Points on a hilly landscape, in no order, each with its height.
From any point a climber steps to the highest of the 4 points nearest to it. It stops when none of these is higher. Distance is the straight distance between rows; heights are no part of it.
Sel: [ -8,   8,  -9,  10,   8, -14,   8,  -9,  -4,   1, -33, -10,  51,  19, -35,
   0,  29, -15,  10, -10,  -5, -17]  height 7.08
Gak: [  2,  16,   3, -11,  -8,  -6,   4,   8,   0, -10, -37, -11,  50,  14,  -9,
  21,   9,   8,  32, -12,   4,   4]  height 5.47
Zuge: [  3, -22, -19,   8,  20, -15, -13, -39,  19,  -9,   7,  -1, -17,  29, -47,
 -51,  39, -21,  -3, -10, -43,  41]  height 2.15
fam: [ -9,  -9,  52,  40,  80,  21, -32, -47,  17,  23,  54,  44, -73, -13,   0,
 -20,  12, -37, -61,   6,  -2, -27]  height 8.13
Dofe: [ 10,  29, -31,  24,   9, -21,  21,   5, -26,  19, -55,  -7,  53, -24,  11,
  32, -11,  -8,  22,   6,  18, -38]  height 8.71
vesak: [  6,  32,  10,  15,  10, -34,  22,  18, -19,  11, -75, -11,  51, -26,   4,
  65,  -8, -20,  34,  11,  -4, -26]  height 7.07
rup: [-10, -15, -10, -13, -26, -50,  -1,  44,  -4, -50,  -2, -30, -21,  17,  -3,
  16,  13,  21,  65, -12, -26,  -2]  height 2.54
lezil: [-24, -25, -14, -21,  -6, -21, -18,   7,  18, -39,  12, -35,   7,  62, -24,
 -19,  20,  10,  46, -13, -20,  -3]  height 1.80
nub: [-20, -10,  39, -22, -10, -46,  -4,  39,   3, -27, -41, -24,  44,  22, -31,
  37,   9,  -3,  58, -20, -14, -10]  height 3.96
tesan: [  1,   5,  -5, -15, -15, -36,   9,  14,   0, -20,  -4, -16,  -2,  30, -34,
  -7,  29,   7,  44,  -7, -37,  24]  height 1.70
dodem: [  7,   2, -10, -18, -25, -34,   8,  41,  -8, -60,   1, -35, -40, -11,  26,
  35,  -4,  48,  65, -10, -14,   0]  height 3.12
denug: [ -1,  34, -33,  41,  34,   2,  16, -28, -18,  48, -37,  -3,  48,  -7,   4,
  23,   1,  -4,  13,   3,  10, -43]  height 7.71
zol: [-10, -14,  -9, -29, -12,  -9,  -1,  24,   9, -37,  15, -31,  -2,  27,   7,
  12,   9,  40,  44, -10,  18,  -3]  height 2.36
zep: [  3,  17, -33,  26,  12, -16,  18,  -7, -22,  12, -12,  -4,  30, -13, -16,
  -6,  32, -13,  -4,  13,   1, -47]  height 5.74
laf: [ 29,  37, -17,   8, -19, -27,  14,  22, -37, -10, -43, -10,  15, -39,   6,
  22,   0,   2,  19,  24,  -8, -34]  height 6.98
Rad: [-14,  -1, -44,  25,   3, -18,   7,   6, -12,   1, -37, -20,  54,  -2, -13,
   9, -14,   3,   6,  -7,  24, -29]  height 7.82
zilub: [  9,  19,   4, -41,   8,  -2,  -6,  12,  17, -34, -12, -30, -10,   3,  36,
  64,  11,  62,  71, -15,  27,   1]  height 3.51
num: [-15, -29,  -9,   4, -17,  -1,  -2,  -8,   2,  13,  39,  10, -60,   6,  -6,
 -59,   1,   2, -49,  15,   3,  22]  height 2.17
ber: [-26, -23,  25,  -6, -24, -57, -21,  64, -11, -42, -32, -12,  12,  -1, -24,
  41,  -4, -23,  46, -18, -30, -14]  height 4.05
duti: [ -2,   7,   0, -22,  -1, -16, -23,  20,  -2, -40, -51, -35,  -4, -36,  40,
  82, -28,  43,  77, -14,  35, -23]  height 4.60
Sol: [-15, -24,  23, -22, -12,  42, -14,   3,  13,  15,  47,   6,  -1,  27,  17,
  -5, -25,  23, -34, -10,  30,  24]  height 8.59
mened: [ 18,  18,  14,  -4,  -7,  54,   8, -11,  -2,  46,  20,  24,   3, -24,  43,
   3, -40,  -4, -43,  18,  30,   0]  height 4.43
Gepez: [  6,  19,  -6,  11,  -1,  33,  14, -16, -12,  51,  26,  17,  -9, -34,  30,
 -28, -20,  -5, -59,  26,  29, -25]  height 5.34
pivi: [-32, -14,  34,   6,  -8, -50, -13,  47,  -2, -12, -59, -12,  57, -12,  -8,
  49, -35, -34,  42, -34,  -2, -28]  height 4.59
luku: [  0,  14, -17,   0, -28,  14,   3,   3,  -1,   9, -11, -27,  18,  -7,  40,
   6, -34,  47,   0,   2,  53,  -4]  height 6.04
rel: [ -3,  -8,  -3,  25,  41,  14, -17, -35,  11,  20,  28,  24, -24,   6, -16,
 -47,  31, -24, -63,  10,   4, -13]  height 4.30
poko: [ -2, -27,   0,  12,  -4,  18,   6, -11,   5,  11,  41,  25, -45,   9,  -2,
 -44,   1, -11, -18,  -7, -34,  68]  height 5.88
Kape: [-18,  -1,   7,  32,  35,  24,  -5, -44,  10,  40,  38,  29, -14, -11,   6,
 -28,   7, -18, -75,   7,  31, -39]  height 6.26
degaf: [ 43,  52, -24,   0, -14,   7,  18,  -8, -25,  12, -44,  -5,  26, -36,  35,
  29, -11,   8,  11,  27,  14, -17]  height 5.25
kuv: [-17, -46,   6,  -9,  14,  25, -31, -23,  27,   0,  41,   0, -15,  40, -20,
 -54,   3,  -2, -32,  -9, -19,  41]  height 6.72
Forem: [ -3,  19, -23,  41,  30,   0,   9, -23, -20,  27,  11,   0,  -4, -24,  14,
 -28,  26,  -7, -30,  26,  17, -74]  height 3.70
gem: [ 21,  10,  -6,  -3,  -8,  21,   8,  -4,  -5,   0,  12,  10,  11,  11,  -5,
 -15,   9,   4, -10,  -9, -14,  27]  height 3.28
Mak: [  2,  18, -16,  -4, -17,  -7,  -1,  11, -14, -22, -50, -23,  35, -19,  19,
  48, -21,  21,  32,   2,  30, -15]  height 5.31
nipun: [  6, -13, -18,  -2, -15,   3,   1,  -2,   5,  -9,  13,  -5,   0,  22,  -8,
 -24,  17,  15,  -8,   6,  -3,  10]  height 2.50
siti: [  0, -31,  14,  19,  40,  24, -12, -24,  12,  21,  47,  47, -47,  -6, -21,
 -38,   0, -42, -63,   1, -17,  40]  height 4.19
sulal: [  8,  -1,   1,  -5, -20,  26,   8,   1,   5,  17,  39,  20, -39,  -8,   1,
 -31,  -7,  -2, -39,   7,  -8,  37]  height 6.08
megul: [  4,  -1, -15,  18,  15, -35,  11, -15,  -8,   5, -12,   4,  -2,  10, -52,
 -31,  57, -26,   9,   5, -59,  12]  height 1.38
Zapin: [-26, -29,  47,  -8, -30,  12,   1,  -1, -14,  42,  49,  49, -78, -20,  -7,
 -19, -44, -44, -57,  19,  11,   9]  height 3.63
Vamaf: [  3,   3, -15,  19,  26,  41,   7, -35,  10,  32,  14,   8,  35,   4,   7,
 -16,  -6, -13, -46, -10,  27, -14]  height 6.80
pota: [  4,   8, -35,  14, -11, -23,  13,  26, -28, -15, -11, -10,   3, -21,  -3,
 -11,   9,  -1,  -7,  14,  -3, -39]  height 4.57
keso: [-11,  -9, -30,  22,  32,   8,  -9, -32,   6,  10,  -7,  -6,  49,  19, -22,
 -29,  22,  -6, -35,  -6,  22, -29]  height 7.06
geseb: [  0, -29,   8, -11, -16,  24,  -6,   2,  11,   4,  52,  19, -47,  24,   7,
 -33, -16,   8, -14,  -3, -10,  48]  height 7.19
pudu: [-18, -52,  46, -10,   9,  34, -18,   4,   0,  16,  59,  34, -46,  12,  -8,
 -19, -42, -26, -51,  -2,   8,  41]  height 4.37
sogoz: [ 27,  12,   3, -11, -26,  36,   9,   9,  -4,   7,  23,  20, -22,  -3,  18,
  -5,  -5,  18,  -8,   5,  -3,  43]  height 4.52
Dap: [  4,  -8,  -1, -16,  -8,  34, -11, -11,  20, -16,  37,   3,   0,  39,  -9,
 -21,  11,  14,  -9, -13, -10,  41]  height 4.40
neno: [ 17,  36,  -5, -18, -43,  20,  18,  -1, -14,   3, -21, -21, -15, -46,  59,
  10, -47,  36, -12,  25,  30,  -9]  height 6.90
Simet: [ 13,   5, -20,   9,  21,  33,  -1, -28,   5,  21,  10,  13,  32,   8, -13,
 -14,  20,  -9, -32,  -4,  -4,   1]  height 5.70
diri: [ -7, -18,  34,  13,  32,  28,  -6, -26,   5,  41,  48,  52, -37, -18,   0,
 -23, -19, -38, -77,  15,   8,  -5]  height 6.15
padam: [ 48,  42,  -7, -13, -38,  13,  23,  -5, -17,  -2, -21,  -4, -15, -55,  44,
  13, -19,  27,  11,  28,  -2,   3]  height 5.57
bura: [-11,   5,  34,   5,  -8, -57,  11,  55, -14,  -5, -54,   0,  37, -28, -18,
  43,   3, -39,  31,  -2, -30, -21]  height 5.36
salo: [ -8, -33,  48,  -4,  24,  54,  -9,  -2,   4,  27,  40,  40,  -6,   6,  -6,
  -2, -48, -32, -58,   3,  16,  25]  height 5.04
kato: [-10, -42,  -2, -11,  26,  13, -29, -68,  32, -21,  13, -18,  13,  54, -52,
 -50,  26, -26, -17, -20, -45,  29]  height 3.40
suzur: [-47, -23,  79, -18,   5, -46, -24,  62,  33, -44, -35, -17,  24,   1,   7,
  63, -21, -19,  83, -36, -19, -25]  height 4.11
posi: [  4,   3, -10,  13,   2,  14,  11, -18,  -4,  16,  35,  22, -37, -10,  -1,
 -45,  18, -12, -56,  16,  -6,   6]  height 3.97
Mobo: [ -7,  -3, -21,  14,  10, -13,   3,  -8,  -6,  -6, -18, -16,  48,  21, -33,
 -19,  27,  -8,  -5,   2,   8, -29]  height 8.49
tabeg: [ 20,  29,   7,   1, -19,  35,  23,  -7, -19,  48,  23,  26, -28, -38,  37,
 -20, -22,  -4, -42,  30,   8, -15]  height 4.63
sazi: [ 17,  24,   0, -17, -10,  51,  -3, -16,   4,  17, -14,   9,  24, -12,  50,
  31, -45,  31,  -7,  -9,  50,  25]  height 5.12
ziti: [ 21,  23, -20,  21,  25,  12,   8, -24,  -6,  17,   6,  24,   9,  -3, -19,
 -20,  39, -17, -22,   1, -26, -13]  height 3.86
fafu: [  4,  17, -16,  -5, -16, -17,   9,  16, -13, -12, -31, -12,  35,  -4,  -9,
  18,   9,   7,  16,   4,   1,  -9]  height 6.34
Goz: [ 30,  21,   5, -32, -28,  23,   1,   6,   9, -20,   9,  -3, -23,  -4,  25,
  25,   1,  50,  34,  -7,   1,  35]  height 2.85
fes: [ 15,  14,   2, -29, -21, -19,  -9,  34,  -3, -52, -23, -26, -14, -17,  18,
  50,   0,  43,  66,  -6,   6,   4]  height 3.85
Lem: [  9,  21,  16,   4, -12, -49,  30,  34, -17, -13, -37,   0,  13,  -3, -40,
  12,  36, -25,  42,  12, -53,  13]  height 3.24
dukip: [ -1,   4,   7, -41,  15, -33,   2,  25,  46, -46,  14, -35, -22,  27,  18,
  55,  21,  34,  91, -27,   3, -20]  height 2.60
ges: [ 12,  26, -13,  -2, -11,  -8,  -3,  -5,  -8,  -3, -90, -20,  31, -26,  33,
  73, -31,  19,  55,  -6,  38,   5]  height 4.99
liku: [-22, -26, -16,   1,   1, -50, -15,   8,   3, -27, -12, -21,  10,  35, -56,
 -31,  22, -23,  15,   4, -30, -10]  height 0.51
toso: [-18, -27,  10, -28, -11,  23,  -4,  11,  34,  -9,  65,  -4, -42,  45,  26,
  -5, -10,  38,   5, -18,   5,  37]  height 8.37
Rotev: [-13, -38,  -1,  20,  20,  -2, -21, -39,  19,   8,  36,  30, -70,   6, -18,
 -64,   5, -30, -47,   5, -21,  51]  height 2.89

Where does a climber stop that starts at each point below?
Gepez | Mobo
rel | Mobo
tabeg | Sol
Forem | Mobo
Zuge | Sol
dodem | Dofe
Rotev | Sol
posi | Sol

Call two points neighbours if one is among the 4 nearest of the other. Go from one point of each pair to the other, from neighbour to neighbour, staying as high as possible. Name the lowest point that can't be avoided.
Sol and fam | salo
Dofe and Mobo | Rad
fam and Mobo | Kape
